Points on a hilly landscape, in no order, each with its height.
From any point a climber steps to the highest of the 5 points nearest to it. It stops when none of these is higher. Distance is the straight distance between rows; heights are no part of it.
raf: [ 90,  73, 107, 105,  87, 108, 134,  78, 110, 141,  73, 121, 113,  89, 104,
  60, 107, 127,  72,  70, 119]  (h 750)
Pipup: [111,  79,  76,  82, 120, 144, 103,  92,  91,  87,  78,  96,  78, 112, 100,
 117,  79,  93, 107, 115,  69]  (h 544)
kuzi: [119, 100,  95, 118, 104,  76,  82, 108,  86,  96, 101,  97,  74, 110, 139,
 106,  92, 106,  73, 101,  90]  (h 5)
Garu: [ 98,  78, 128,  93,  90, 104, 132,  92, 104, 131,  85, 130,  92, 118, 105,
  85, 106, 100,  96,  64, 113]  (h 707)
maru: [119,  92,  83, 108, 101,  82,  93, 107,  82, 120, 106, 102, 102,  92, 106,
 104, 115,  91,  85, 114, 108]  (h 598)
sene: [ 87, 108, 104, 120,  56, 105,  90,  90,  89, 115, 127,  98, 105,  78,  84,
  69, 108,  95,  81,  83, 139]  (h 645)
fop: [101, 108,  69,  85,  96, 109, 105, 114, 102,  85, 116,  85, 124, 110,  73,
 129, 112, 100, 134, 140,  96]  (h 649)
fisi: [123, 106,  83, 104, 135,  71, 105,  89,  94, 134, 112,  87,  94, 101, 126,
  82, 110, 110,  68, 100, 107]  (h 468)
zudiv: [107, 104,  76, 114, 105,  87,  94,  77,  90, 144, 121,  82, 128,  96, 116,
  80, 113,  95,  73, 105, 133]  (h 675)
Ded: [109,  97, 101,  99,  92,  99,  88, 106,  93,  95, 104, 105, 102, 110, 111,
 126,  98,  85,  91, 117, 115]  (h 580)
gol: [104,  76, 117,  87, 108,  76, 122,  93, 113, 145,  92, 119,  92, 113,  98,
  81, 105, 106,  73,  78, 103]  (h 654)
Somos: [106,  99,  79,  90,  98, 111,  83,  97,  89,  50,  91,  93,  82,  75,  86,
 103,  92, 101, 107, 132,  84]  (h 572)
rupat: [ 86,  85,  81,  80, 116, 154,  79,  91,  88,  76,  83,  94,  72,  98,  84,
 112,  72,  86, 132, 129,  75]  (h 609)
romel: [117,  83,  83,  96, 122, 104,  86, 103,  85,  87,  79, 105,  90, 108, 111,
 120,  91,  99, 101, 115,  82]  (h 427)
pidab: [127,  90, 107, 113, 139,  61, 112,  97, 117, 124,  92, 103,  83, 104, 128,
  83, 102, 137,  68,  96, 101]  (h 475)
Budam: [112, 111, 101, 123,  99,  97, 120,  73,  92, 136,  99,  88, 101,  88, 129,
  39,  86, 123,  64,  58, 123]  (h 487)
moru: [114,  73, 126, 107, 120,  88, 106,  93, 106, 126,  85, 122,  98, 114, 123,
  72,  94, 110,  74,  80, 104]  (h 432)
fepu: [105,  91,  92, 100,  77, 105,  69, 114, 100,  66, 108, 101,  95,  90,  78,
 122,  86,  92, 106, 114,  85]  (h 713)
nivob: [ 83,  99, 112,  86,  88, 113,  97, 113,  87,  73,  90, 114,  91, 103,  92,
 143,  80,  84, 130, 101,  92]  (h 682)
lilas: [ 94, 100, 109, 104,  83, 100,  99,  98, 101, 106, 105, 109, 112,  94,  87,
 107, 117,  84, 109, 106, 102]  (h 684)
vuze: [ 83, 105,  78,  78,  99, 138,  68, 101,  83,  60, 101,  91,  84,  98,  72,
 116,  67,  92, 135, 126,  73]  (h 633)
Rono: [ 96,  96, 113, 100,  91,  96,  92, 101,  86,  93,  81, 120,  90, 106, 115,
 124,  91,  97,  91,  82,  95]  (h 481)
gal: [120,  98,  87,  92, 103,  91, 103, 108,  94, 109, 108, 108, 104, 102,  97,
 109, 109,  79,  98, 110,  96]  (h 638)
Kib: [ 96, 113, 102, 105,  75,  82,  94, 101,  84, 111, 128, 104, 119,  93,  92,
 108, 114,  87,  91, 111, 125]  (h 661)
lel: [ 96, 101, 125, 101,  84, 104,  78, 113,  74,  60,  92, 128,  89, 102, 114,
 115,  89,  98, 101,  86,  86]  (h 601)
Gezok: [115,  79,  88,  85, 146,  86, 110, 105, 121, 131,  74, 101,  91, 119, 110,
 102, 104,  96,  87,  99,  88]  (h 635)
Zabus: [ 84, 131, 125,  97,  69,  88,  71, 125, 107,  68, 136, 107,  99,  90,  69,
 119,  94,  83, 121,  81,  87]  (h 686)
seb: [106, 103, 111, 133,  85,  86, 110,  79,  85, 123,  94,  96,  81,  97, 137,
  50,  77, 120,  64,  72, 122]  (h 266)
niv: [102,  84, 131, 103, 150,  60, 148,  84, 134, 137, 102, 106,  96, 101, 121,
  64, 107, 142,  62,  90,  96]  (h 567)
moni: [ 86, 118, 125,  97,  58, 107, 114, 101, 105, 103, 116, 113, 119,  98,  80,
 102, 120,  89, 127,  96, 115]  (h 694)
bekor: [105,  82,  82, 100, 130,  73, 119,  82, 129, 152, 105, 103, 107,  96, 113,
  73, 127, 105,  74,  88, 115]  (h 619)
tubi: [ 79,  99,  85, 121,  78,  91, 115,  82,  76, 134, 111,  96, 118,  81, 126,
  55, 100, 112,  70,  75, 148]  (h 666)
feti: [ 90, 102, 101, 100,  92, 123, 108,  97, 110, 119, 110,  98, 132, 121,  99,
 121, 131, 100, 119, 113, 108]  (h 665)
zefo: [ 95,  90,  77, 109, 107,  98, 118,  82, 109, 151, 113,  99, 125,  95, 115,
  51, 117, 109,  67,  83, 135]  (h 749)
nodus: [ 94,  88, 106,  88, 107, 125, 105,  92,  95, 108,  82, 114,  93, 125, 102,
 123,  96,  90, 109,  97,  89]  (h 632)
busal: [121,  98,  98, 110, 101,  79, 101,  98,  90, 114,  97, 106,  87, 111, 134,
  89, 104, 105,  60, 110, 105]  (h 141)
Zava: [ 98, 121, 104,  96,  73,  97,  90, 118, 115,  62, 128,  92, 108,  81,  64,
 135,  95, 101, 146, 103,  83]  (h 689)
tutof: [105, 105,  84, 105, 130,  79, 108,  85,  99, 149, 115,  97, 122,  93, 128,
  56, 116, 101,  66,  92, 118]  (h 671)
moper: [109,  82, 137,  97, 123,  81, 114,  94, 103, 112,  72, 117,  89, 111, 126,
  92,  82, 121,  85,  66,  95]  (h 255)
netu: [125, 101, 110, 114, 120,  59,  99,  91,  92, 125, 103,  99,  87, 102, 140,
  76, 110, 103,  75,  93, 106]  (h 314)
rase: [ 93, 129, 116,  83,  71, 116,  98, 120, 127,  66, 130,  82, 104,  91,  68,
 139,  76,  97, 159,  97,  65]  (h 696)
tav: [122, 115,  91, 113,  93,  68,  77, 108,  89,  90, 113,  89, 109,  96, 102,
 103, 119,  98,  80, 123, 115]  (h 568)
tepi: [ 99, 100, 114, 100,  94, 128, 124,  98,  90, 115,  96, 112, 109, 120,  92,
 108, 122,  86, 123,  97, 109]  (h 648)
vakon: [ 65,  90,  97,  93, 132, 150,  82,  89,  78,  58,  78, 100,  74,  94,  99,
 116,  52,  85, 137, 108,  68]  (h 680)
Lifi: [104,  69, 127,  85, 124,  73, 148,  97, 132, 118,  79, 123,  98, 109,  93,
  68, 103, 139,  82,  75, 103]  (h 571)
tudup: [120, 105,  82, 111, 133,  71, 123,  83, 110, 149, 101,  88,  91,  90, 128,
  56, 120, 132,  55,  95, 117]  (h 408)
zoge: [102,  90,  98, 107,  99,  98, 108,  96, 104, 131,  97, 101, 137,  97, 101,
  95, 139,  86,  96, 109, 112]  (h 744)
tef: [109, 101,  84,  85, 114, 107, 120,  99,  94, 109,  86, 104, 112, 128,  95,
 118,  95,  87, 123, 116,  89]  (h 641)
Notem: [117,  97, 100, 104, 109,  96, 112,  97,  96, 118,  96, 113,  98, 118, 114,
 110, 108,  96,  95,  91,  96]  (h 623)
mis: [105, 122,  96, 111,  79,  80,  75, 103, 110,  95, 134,  78, 106,  81,  93,
 117, 111,  89,  93, 127,  97]  (h 650)
muluv: [116, 122,  77,  89,  87, 107,  52, 106, 101,  51, 105,  69,  87,  71,  81,
 111,  91, 105,  97, 131,  76]  (h 640)
Tunu: [ 93, 116, 113, 100,  98, 107,  40, 134,  81,  29,  86,  93,  77,  87, 104,
 114,  78,  93,  93,  96,  94]  (h 417)
tuze: [ 82,  81,  81, 102, 112, 102, 127,  91, 106, 141,  98, 101, 124, 100, 103,
  58, 129, 106,  68,  87, 125]  (h 776)
rit: [ 84, 126,  95,  91,  84, 120,  89, 113, 115,  65, 117,  79,  87,  92,  74,
 131,  73, 102, 157, 119,  81]  (h 704)
kob: [101, 133, 119, 119,  61,  75,  88, 105,  98,  91, 142,  94, 105,  87,  79,
 101, 109,  83,  97,  97, 108]  (h 672)
Ziz: [103,  79, 102, 113,  89,  87, 120,  87,  94, 142,  96, 105,  93,  95, 121,
  55, 106, 117,  63,  58, 120]  (h 659)
fik: [ 98,  87, 130,  95,  98, 119, 113,  94,  94, 108,  83, 125,  98, 130, 106,
 119,  94,  82, 119,  81, 105]  (h 555)
veku: [ 98,  92,  87,  92,  96, 114, 109,  93, 101, 107,  92,  98, 121, 121, 103,
 112, 115,  78, 108, 120,  95]  (h 643)
Fufo: [109, 113, 117, 105, 101,  81,  99,  92,  84, 115,  98, 118,  91, 103, 129,
  76, 107, 109,  70,  91, 114]  (h 281)
sabad: [ 92, 127, 104,  96,  77,  95,  67, 130, 134,  59, 124,  76,  90,  83,  72,
 129,  77,  98, 116, 101,  73]  (h 677)
guzo: [119, 119,  94, 112, 124,  70,  82,  96,  91, 117, 102,  93,  94, 100, 138,
  89, 108, 112,  83, 119, 100]  (h 378)
Tepo: [111,  84,  66,  81, 125, 128, 109, 102,  88, 100,  81,  92, 101, 113,  77,
 115,  86,  86, 115, 117,  80]  (h 592)
gub: [121, 113,  81, 107, 104,  99,  67, 107,  77,  69,  99,  85,  83,  96, 109,
 105,  96,  98,  84, 132,  91]  (h 745)
Gof: [103,  76,  78,  77, 131,  90, 134,  95, 124, 137,  92, 106, 126, 118, 101,
 103, 121,  98,  87,  91,  92]  (h 732)
nalur: [ 99, 120,  83, 104,  79, 110,  93, 117,  98,  92, 119,  84, 118, 107,  70,
 123, 110,  85, 127, 127, 112]  (h 655)
leda: [105, 106, 124, 132,  81,  85,  99,  98,  82, 108, 100, 114,  85,  97, 129,
  68,  92,  98,  68,  69, 121]  (h 111)
Rubek: [114,  99,  83,  98, 125,  69, 112,  85, 107, 133, 100,  99, 104, 101, 131,
  88, 120, 115,  77, 120, 109]  (h 491)
feni: [ 93, 116, 113, 102,  76, 111,  97, 116,  97,  67,  99, 112, 101,  93,  78,
 128,  83,  85, 131,  95,  87]  (h 728)
nit: [ 90, 120, 132, 115,  67,  93,  92, 103,  88,  92, 114, 130,  96,  89, 103,
 113, 106,  91,  84,  96, 107]  (h 497)
sim: [103, 101,  87,  81, 116, 118, 121,  98,  96, 122,  82,  92, 122, 126,  93,
 118, 120,  85, 124, 118,  86]  (h 664)
navi: [102, 109, 110,  96,  92,  98,  61, 122,  88,  48,  90,  98,  74, 102, 125,
 110,  86, 103,  86,  92,  93]  (h 460)
Mubub: [107,  90, 126, 136, 102,  83, 117,  86,  99, 112,  96, 100,  77, 101, 148,
  41,  75, 130,  68,  60, 113]  (h 211)
kazi: [ 85, 108, 115, 112,  80, 109, 109,  99,  95, 107, 109, 110, 124, 115,  89,
 106, 129,  81, 120, 100, 119]  (h 674)
bimu: [113,  84, 117, 105, 120,  73, 133,  88, 120, 138,  92, 104,  93,  98, 122,
  56,  97, 131,  62,  80, 101]  (h 514)
lepe: [109, 102,  86,  89,  96, 115,  61, 104,  84,  65,  83,  90,  74, 107, 111,
 115,  85,  93, 103, 117,  87]  (h 371)
Gipe: [107,  85, 111, 100, 101,  99, 137,  91, 101, 137,  94, 118, 117, 113,  96,
  94, 119,  89, 100,  88, 111]  (h 756)
tovat: [ 95, 103,  77,  99,  86, 106,  95, 112, 118,  66, 121,  75, 101,  91,  66,
 123,  93,  97, 137, 134,  86]  (h 719)
kamus: [ 74, 117, 103,  78,  80, 124,  89, 117,  99,  49,  98,  98,  89,  89,  80,
 122,  66,  91, 144, 105,  72]  (h 706)
mide: [ 92,  93,  91,  95,  94, 134,  62,  96,  89,  47,  87, 101,  79,  81,  92,
 112,  75,  84, 119, 114,  79]  (h 557)
rane: [103, 121,  80, 102,  91,  82,  78, 103, 104,  83, 122,  83,  93,  84,  77,
 118, 114,  96,  86, 127,  98]  (h 636)
Fimav: [101, 121,  92,  99,  86, 103,  70, 118, 104,  39, 115,  91,  81,  67,  67,
 118,  88,  92, 103, 109,  67]  (h 657)
Zupo: [108,  81, 130, 115, 116,  75, 136,  75, 118, 128,  78, 111,  80,  97, 123,
  54,  85, 150,  58,  67, 118]  (h 466)
Dafo: [106,  72, 102, 106, 108,  96, 125,  90, 113, 142,  98, 110, 119, 114, 107,
  85, 123,  95,  83,  86, 113]  (h 770)
sus: [106,  92, 100,  92, 150,  59, 137,  85, 131, 152,  96, 102, 100,  97, 117,
  70, 112, 133,  67,  94, 111]  (h 576)
gim: [ 93, 111,  64,  92, 100, 152, 109,  95, 101,  78, 101,  69, 106, 114,  68,
 122,  87,  96, 162, 147,  90]  (h 699)
zera: [107,  99,  76,  94, 110, 123, 113,  99, 107, 116, 105,  89, 126, 125,  90,
 118, 132,  87, 132, 120, 118]  (h 653)
Rif: [ 85, 125, 136,  95,  71,  90,  74, 127, 119,  63, 128, 100, 103,  72,  80,
 118,  94,  82, 135,  93,  85]  (h 683)
pako: [ 96,  98,  81, 116,  88,  88, 103,  78,  86, 136, 121,  87, 118,  84, 124,
  51, 110, 108,  60,  83, 139]  (h 669)
Teli: [ 94,  93,  83,  82, 110, 127, 112, 104,  86,  76,  83, 101,  91, 110,  87,
 119,  86,  96, 127, 118,  79]  (h 634)
Gogu: [ 97, 104,  74,  90, 108, 139, 100,  96,  87,  72,  92,  89,  89, 104,  67,
 119,  94,  90, 146, 134,  87]  (h 685)
mab: [ 95, 117, 111,  96,  96, 109,  86, 116,  86,  75, 104, 123,  94, 109,  95,
 138,  96,  89,  97, 108, 102]  (h 637)
fige: [ 76, 125, 127,  98,  96, 103,  47, 145, 105,  31,  93,  97,  94,  69,  92,
 121,  79, 100, 112,  91,  86]  (h 389)
Dinip: [111, 104, 117, 121,  95,  86,  92,  99,  83, 108,  99,  96,  88, 100, 129,
  82, 111, 109,  86,  90, 109]  (h 353)
busof: [ 88,  72,  84, 117,  96, 101, 118,  79, 111, 136,  99,  99, 126,  81, 126,
  55, 114, 116,  65,  83, 130]  (h 743)
Dak: [ 61, 106, 104,  88, 105, 148,  85, 117,  88,  46,  93, 105,  86,  88,  92,
 120,  53,  88, 159,  97,  71]  (h 727)
Kaved: [104, 102, 121,  83,  92, 123, 109, 116,  87,  84,  97, 107, 107, 116,  90,
 117,  98,  88, 117, 106,  95]  (h 742)
sepo: [ 95, 120, 115,  96,  75,  97,  78, 128, 145,  64, 125,  94,  98,  89,  75,
 115,  85,  99, 139,  87,  70]  (h 691)
Tori: [121, 106,  97, 120, 140,  67,  95,  91,  99, 130,  95,  83,  87, 108, 147,
  74, 101, 142,  77,  97,  97]  (h 351)
dovu: [119, 107, 102, 130, 146,  62, 131,  81, 102, 150, 102,  77,  98,  96, 133,
  41,  84, 148,  62,  88, 108]  (h 374)
kozi: [ 90,  88,  87, 127,  79, 109, 119,  90,  92, 137,  93, 100,  93,  84, 133,
  48,  88, 135,  53,  66, 139]  (h 624)
gon: [105, 103, 133, 127,  84,  88,  79, 103,  86,  98, 102, 111,  89,  95, 146,
  87,  90, 100,  80,  74, 114]  (h 138)
Dun: [114,  81, 102,  92, 126,  89, 110, 104,  97, 117,  68, 115,  96, 112, 104,
 119,  97,  98, 100,  92,  90]  (h 512)
Parin: [108,  95, 122, 130, 114,  70, 123,  91,  96, 121,  88, 108,  81, 103, 140,
  76,  86, 125,  72,  80, 108]  (h 142)
gosad: [113, 108,  91,  92,  97, 119,  50, 109,  91,  34,  88,  75,  68,  72, 101,
 101,  89, 108,  88, 129,  76]  (h 545)
tota: [ 99,  88, 117,  83, 142,  73, 133,  92, 130, 129,  86, 121,  94, 110, 103,
  80, 107, 132,  70,  84,  94]  (h 593)
Surot: [ 99,  80, 103,  77, 136,  74, 135,  93, 127, 144,  89, 113, 117,  98, 104,
  72, 125, 114,  63,  82, 109]  (h 590)
susa: [ 85,  93, 116,  99, 101, 117,  85, 109,  86,  62,  69, 114,  90,  99,  98,
 136,  80,  83, 121,  90,  82]  (h 585)
Fopif: [104,  99, 106,  72, 164,  63, 148,  99, 159, 129,  91, 110,  90,  96,  89,
  80, 118, 141,  72,  99, 100]  (h 566)
Kelu: [ 83, 106, 105,  88,  95, 122,  67, 120,  80,  49,  86, 107,  89,  83,  96,
 127,  73,  83, 131, 105,  78]  (h 642)
tikis: [106, 114, 105, 119,  83,  93,  88,  95,  87, 100, 113, 115,  96, 104, 111,
  92, 112, 100,  88,  92, 119]  (h 577)
banur: [ 99, 125,  96,  97,  82,  91,  77, 114, 111,  71, 134,  86, 100,  82,  82,
 124,  93,  91, 104, 135,  93]  (h 662)
zedob: [ 93,  93,  76, 107, 105,  90, 100,  83,  92, 132, 120,  98, 128,  99, 107,
  86, 127,  86,  78, 108, 119]  (h 723)
resol: [ 96, 122,  95,  95,  78,  95,  83, 124, 134,  75, 133,  65, 109,  89,  63,
 129, 102, 104, 138, 111,  70]  (h 681)
daruk: [115, 100,  73,  88, 113, 101,  90,  99,  85,  84,  79, 100,  84, 105, 101,
 112,  93,  88, 103, 119,  83]  (h 537)
zanab: [ 81,  88, 110, 115,  71, 119, 117,  84,  89, 124, 113, 110, 127, 113,  93,
  73, 112,  85,  96,  86, 133]  (h 625)
vude: [ 90, 113,  90,  90,  92, 124, 105, 111, 103,  73, 110,  79,  95, 110,  65,
 127,  86, 105, 166, 132,  84]  (h 708)
zir: [ 93, 114, 130, 105,  78, 109,  79, 105,  80,  85,  98, 125,  97, 107,  97,
 122,  84,  85, 113,  89,  89]  (h 670)
kaz: [ 89,  82,  86,  90, 118, 109, 120,  89, 101, 136, 108,  90, 143, 129, 110,
  97, 133,  94, 101, 105, 123]  (h 740)
vado: [104,  86, 107,  85, 131,  96, 108, 110, 105,  97,  73, 116,  83, 123, 119,
 123,  70, 107,  95,  82,  83]  (h 406)
rupi: [103,  85, 114,  88, 118,  98, 127, 105, 107, 136,  81,  95, 108, 119,  96,
  99, 117,  87,  99,  92,  96]  (h 806)
foz: [107, 115,  87, 112, 111,  75, 100,  88,  83, 125, 106,  99, 113, 107, 134,
  88, 118, 108,  71, 100, 129]  (h 579)
tek: [ 88,  75, 105,  96,  99, 100, 135,  80, 111, 141,  96, 112, 116, 111,  95,
  73, 128, 106,  88,  74, 117]  (h 811)
pulir: [107, 112,  92, 102,  92, 125, 103, 112,  91,  69, 108,  89, 110, 104,  73,
 128,  95,  97, 129, 112,  82]  (h 769)
pudot: [ 94,  81,  79,  84, 132, 143,  83,  76,  81,  64,  82,  92,  73, 105,  84,
  97,  76,  96, 130, 123,  68]  (h 494)
pusu: [ 68, 128, 115,  98,  77, 104,  76, 115, 121,  44, 120,  95,  84,  86,  69,
 128,  76,  88, 141,  94,  75]  (h 690)
Nak: [ 95, 101,  97,  96,  86, 112,  56, 114,  79,  37,  89,  87,  80,  74,  97,
 122,  76,  97,  99, 112,  78]  (h 444)
sot: [111, 116,  83,  94,  80, 101,  66, 116, 123,  53, 115,  65,  85,  77,  74,
 133,  90, 100, 113, 125,  76]  (h 687)
Pavi: [103, 100,  95,  92,  95, 107,  92, 107,  96,  93, 100,  99, 103, 113,  76,
 125,  99,  82, 106, 121,  73]  (h 819)
fodi: [116, 108,  87,  92,  94,  88,  71, 101,  91,  68,  91,  89,  94,  90, 112,
 118,  89,  92,  82, 121,  91]  (h 511)
ralu: [105, 126, 120, 107,  75,  88,  72, 122, 101,  67, 121, 102,  97,  89,  84,
 126, 100,  96, 101, 114,  84]  (h 673)
zon: [ 80,  74,  93, 100,  81, 122, 138,  92, 118, 142,  87, 107, 138, 107,  92,
  68, 127, 102,  81,  75, 136]  (h 767)
ruroz: [102, 127, 115, 103,  76,  90,  91, 120,  99,  80, 124, 112, 106,  88,  74,
 122, 107,  80, 123, 100, 106]  (h 698)
Soge: [111, 104,  87,  97,  96,  86,  93, 102,  97, 110, 121,  96, 117, 101,  93,
 109, 130,  93,  93, 129, 113]  (h 639)
vuk: [113, 111,  76,  94,  74, 100,  71, 102, 129,  76, 115,  55,  93,  75,  62,
 125, 101, 109, 125, 131,  82]  (h 703)
pepu: [112,  97,  79,  92, 110, 118,  87, 112,  93,  90,  83, 111,  97, 114, 102,
 115,  92,  80,  99, 112,  76]  (h 652)
Muro: [ 77, 112, 126,  98,  80, 103,  71, 125,  89,  48,  99, 111,  98,  89,  98,
 129,  91,  83, 119,  81,  86]  (h 701)
koder: [ 93, 117, 122, 108,  51,  93,  92, 106, 113,  97, 141, 102, 111,  79,  65,
 106, 108,  92, 122,  81, 105]  (h 678)
bavu: [ 87,  92, 111, 135,  76,  92,  95,  84,  92, 115, 127, 100, 123,  86,  94,
  83, 122,  93,  80,  87, 141]  (h 647)
Tigo: [ 99, 105,  75, 115,  80,  75,  81, 115, 103,  89, 124,  74, 125,  91,  71,
 131, 119,  84, 104, 133, 107]  (h 651)
fov: [ 87, 117, 128,  99,  77, 108, 100, 103,  89,  83, 112, 110, 110, 102,  88,
 132, 112,  80, 138,  90,  99]  (h 712)
fadi: [100,  91, 134, 106, 103, 105, 107,  98,  96, 121,  85, 120,  93, 114, 115,
 106, 107,  96,  92,  79, 103]  (h 558)
luga: [ 86,  96, 120, 106,  72, 125, 126,  86,  95, 131,  93, 117, 127, 126,  91,
  88, 120,  95, 115,  95, 130]  (h 614)
gevo: [135,  82,  94,  95, 145,  76, 105, 106, 109, 109,  86,  98,  91, 117, 127,
  96, 100, 118,  74, 101,  87]  (h 479)
nadeg: [114, 112,  97, 124, 109,  80, 101,  83,  90, 133, 114,  89,  93,  94, 131,
  75, 105, 105,  68,  88, 133]  (h 465)
memi: [ 91,  87, 119, 115,  74, 113, 112,  85,  85, 120, 100, 113, 100,  95, 113,
  77, 110,  93,  71,  62, 125]  (h 570)
vopi: [ 92,  69, 139,  91, 118,  62, 149,  94, 118, 122,  77, 126,  88, 115,  98,
  76,  99, 137,  88,  61, 104]  (h 559)
Torol: [107, 115,  96, 106,  90,  82,  71, 111,  84,  80, 111,  98,  87,  83,  87,
 116, 104,  94,  85, 123, 106]  (h 617)
Sar: [101, 108,  98, 111,  91,  88, 100,  89,  91, 119, 113, 106,  95,  93, 123,
  79, 105,  99,  76,  81, 131]  (h 471)
suni: [100,  89,  94,  96,  95, 107,  68, 107,  79,  61,  84, 111,  81,  95,  93,
 120,  88,  92, 102, 111,  77]  (h 556)
ker: [ 90, 111,  98, 116,  63,  80,  79, 100,  91, 104, 138,  90, 108,  83,  83,
  83, 114,  96,  89, 106, 117]  (h 663)
kul: [ 97, 108, 101, 100,  80, 117,  84, 109,  89,  64, 111,  97, 101,  88,  78,
 127,  88,  85, 129, 116,  84]  (h 747)
nanu: [ 74, 125, 112,  92,  74, 133, 101, 117, 100,  67, 109, 100, 106, 111,  86,
 134,  94,  89, 164, 102,  90]  (h 700)
Taneb: [ 82, 124, 117,  91,  78, 131, 109, 109,  99,  65, 108, 111,  93, 116,  84,
 133,  82,  82, 153, 108,  92]  (h 710)
faf: [103, 109, 102,  95,  99, 103,  48, 123,  95,  16,  95,  84,  70,  72,  93,
 113,  69, 106,  89, 114,  79]  (h 463)
sapo: [115,  99, 107, 123, 120,  66, 109,  78, 109, 135,  98,  89,  89, 107, 136,
  48,  95, 136,  66,  86,  99]  (h 431)
mufu: [106,  78,  85,  82, 128, 107,  95,  97, 100,  87,  66, 107,  92, 116, 108,
 130,  76,  96, 103, 102,  72]  (h 452)
Ror: [107,  82,  98,  73, 145,  87, 125,  95, 123, 122,  76, 121,  99, 115, 107,
 104, 102, 116,  89,  91,  82]  (h 646)
Dol: [112, 105,  80,  90, 101, 108,  78, 102,  84,  80,  96,  82,  93,  93,  72,
 115, 106,  93, 107, 132,  94]  (h 716)
Guti: [ 87, 108,  93, 120,  84,  94, 101,  75,  85, 126, 118,  89, 128, 100, 108,
  84, 122, 101,  74,  93, 134]  (h 679)
tose: [129,  87,  72,  93, 131, 100,  99,  99,  88, 102,  72, 108, 100, 107, 111,
 101,  95,  98,  90, 111,  78]  (h 470)
piz: [100,  86,  96, 107,  87,  95, 106,  90, 103, 122,  93, 116, 109, 109,  98,
  96, 118,  88, 100,  99, 111]  (h 724)
Tumo: [101, 128, 124, 104,  84,  86,  65, 127,  93,  55, 111, 106,  92,  85, 106,
 118,  89, 100,  88, 102,  95]  (h 735)
gato: [123,  91,  98,  98, 108,  79,  89, 102,  94,  96,  75, 106,  79, 110, 125,
 108,  95,  99,  76,  94,  94]  (h 159)
bebit: [108, 109,  80,  86,  84, 116,  77, 112, 115,  65, 117,  76,  89,  89,  58,
 117,  88,  93, 134, 123,  81]  (h 717)
pip: [109,  93,  78,  75, 137, 106, 124, 103, 117, 126,  83,  97, 124, 115,  91,
 110, 121,  91, 110, 120, 100]  (h 692)
suta: [ 79, 132,  89,  91,  84, 134,  96, 107, 115,  74, 116,  77,  84,  94,  64,
 117,  74, 110, 184, 107,  96]  (h 697)
bosib: [101, 115,  97, 112,  72,  78,  85, 111, 106,  96, 130,  86, 113,  96,  82,
 114, 114,  86, 110, 113, 118]  (h 667)
kam: [102,  76, 134, 107, 105,  83, 137,  81, 114, 134,  83, 130,  92,  99, 113,
  63,  90, 131,  73,  63, 109]  (h 543)
Bem: [ 78,  91, 126,  99, 114, 119, 106, 112,  90,  89,  75, 126,  87, 118, 111,
 129,  76,  84, 125,  71,  86]  (h 467)
bude: [112,  88, 108, 107, 150,  59, 114,  89, 131, 129,  96,  99,  95, 100, 122,
  61, 101, 145,  61,  93,  99]  (h 551)
Bep: [ 99, 100, 107,  95,  92, 127, 123,  93,  94, 119, 111, 102, 122, 130,  96,
 109, 136,  89, 135, 107, 118]  (h 656)
rul: [ 87,  85, 127,  92,  94, 127, 135, 102,  89, 128,  93, 111, 114, 124,  88,
  85, 114,  85, 113,  83, 109]  (h 616)
zugaz: [ 86, 114, 115,  92,  92, 123, 112, 117,  86,  92,  91, 115,  92, 123,  93,
 128,  82,  90, 141, 104,  95]  (h 695)
tig: [ 83, 123, 109,  82,  77, 119, 110, 109, 104,  85, 114,  84, 116, 104,  68,
 131, 106,  79, 160, 117,  95]  (h 693)
suda: [111,  72,  94,  81, 148,  78, 138,  86, 143, 152, 105, 108, 122, 108,  99,
  67, 127, 117,  66,  94, 109]  (h 597)
dof: [ 85,  88,  84, 125,  75, 116, 127,  81,  79, 136,  98, 102, 113,  79, 121,
  58,  99, 118,  72,  71, 146]  (h 688)
fasun: [122,  75,  79,  69, 154,  99, 121,  92, 118, 113,  68, 100,  79, 105,  96,
 106,  84,  98, 101, 107,  69]  (h 535)
delo: [101,  84,  80,  79, 127, 131,  76,  91,  80,  74,  68,  96,  82, 100,  97,
 106,  75,  86, 111, 123,  70]  (h 377)
zav: [113,  94,  90, 110, 110,  82, 109,  80, 108, 146,  90, 104, 104, 106, 131,
  76, 109, 102,  68,  83, 117]  (h 575)
tases: [ 91, 101,  69, 118, 132,  89, 119,  69, 104, 145, 107,  75, 125,  84, 126,
  48, 100, 119,  59,  83, 141]  (h 668)
Podu: [107, 114,  83,  97,  77,  81,  60, 116, 133,  73, 138,  64,  97,  82,  64,
 121,  97,  94, 118, 119,  90]  (h 676)
moto: [105,  88,  87,  84, 115, 129,  64,  91,  82,  44,  80,  73,  75,  79,  95,
 103,  74,  82, 108, 119,  78]  (h 286)
lofu: [ 88,  66, 124,  98,  90, 113, 141,  82, 116, 139,  79, 121, 111,  98,  96,
  61, 118, 114,  80,  66, 110]  (h 775)
duvet: [ 76,  80,  75, 111, 115,  95, 101,  70, 114, 140, 108,  97, 139,  95, 108,
  71, 135,  96,  77, 103, 128]  (h 748)
gav: [117, 108,  77,  90,  86, 111,  90, 117,  89,  63, 103,  76,  96,  95,  70,
 127, 108,  85, 118, 131,  82]  (h 741)
pog: [ 88,  86,  95, 104,  96, 106, 121,  94, 101, 131,  95, 103, 131, 107, 100,
  90, 129,  97, 114,  92, 115]  (h 765)
vup: [123,  94,  87,  76, 153,  69, 124, 114, 134, 129,  88, 109,  97, 102, 119,
  86, 106, 134,  83, 106,  94]  (h 588)
kepi: [ 87,  81,  94,  97,  92, 104, 119,  81, 104, 140,  93, 105, 128, 106,  97,
  69, 130, 107,  91,  85, 123]  (h 789)
Vufug: [102, 119, 103, 103,  96, 117, 108, 109, 100, 113, 100,  92, 108, 126,  87,
 120, 116,  80, 127, 101, 103]  (h 644)
naz: [ 76,  83,  81, 122,  63, 120, 129,  97,  87, 125,  99,  99, 114,  72, 111,
  44,  95, 126,  68,  73, 135]  (h 660)
Sutez: [ 88,  95,  84,  92,  93, 142, 100,  85,  83,  73,  92,  94,  87, 113,  79,
 115,  73,  87, 146, 122,  81]  (h 658)
Vite: [ 68, 119, 109,  96,  92, 146,  95, 126,  99,  47, 105,  97,  83,  94,  86,
 127,  61,  93, 166, 118,  83]  (h 709)
muz: [100,  86, 126, 105,  89,  96,  90, 101,  88,  93,  88, 126,  93, 115, 126,
 112,  92,  89,  94,  69,  99]  (h 358)

For each start below, name the point where the climber stops.
bosib | Pavi
bimu | rupi
koder | Pavi
kuzi | tek
ker | Pavi
Sar | tek
lel | Pavi
sene | tek

Call two points neighbours if one is among the 5 nearest of the other. Go from one point of each pair to the other, from neighbour to neighbour, staying as high as possible. Name the lowest point that can't be avoided.
Dak and rupi | lilas
gub and Tumo | Muro
Dak and Pavi | Vite
tek and rupi | Dafo
gub and Pavi | Dol

For each start below, name every point that the climber comes to, in order.
sot | bebit > gav > pulir > Pavi
leda | Sar > foz > zudiv > zedob > duvet > kepi > tek
tudup | tutof > zefo > tuze > tek
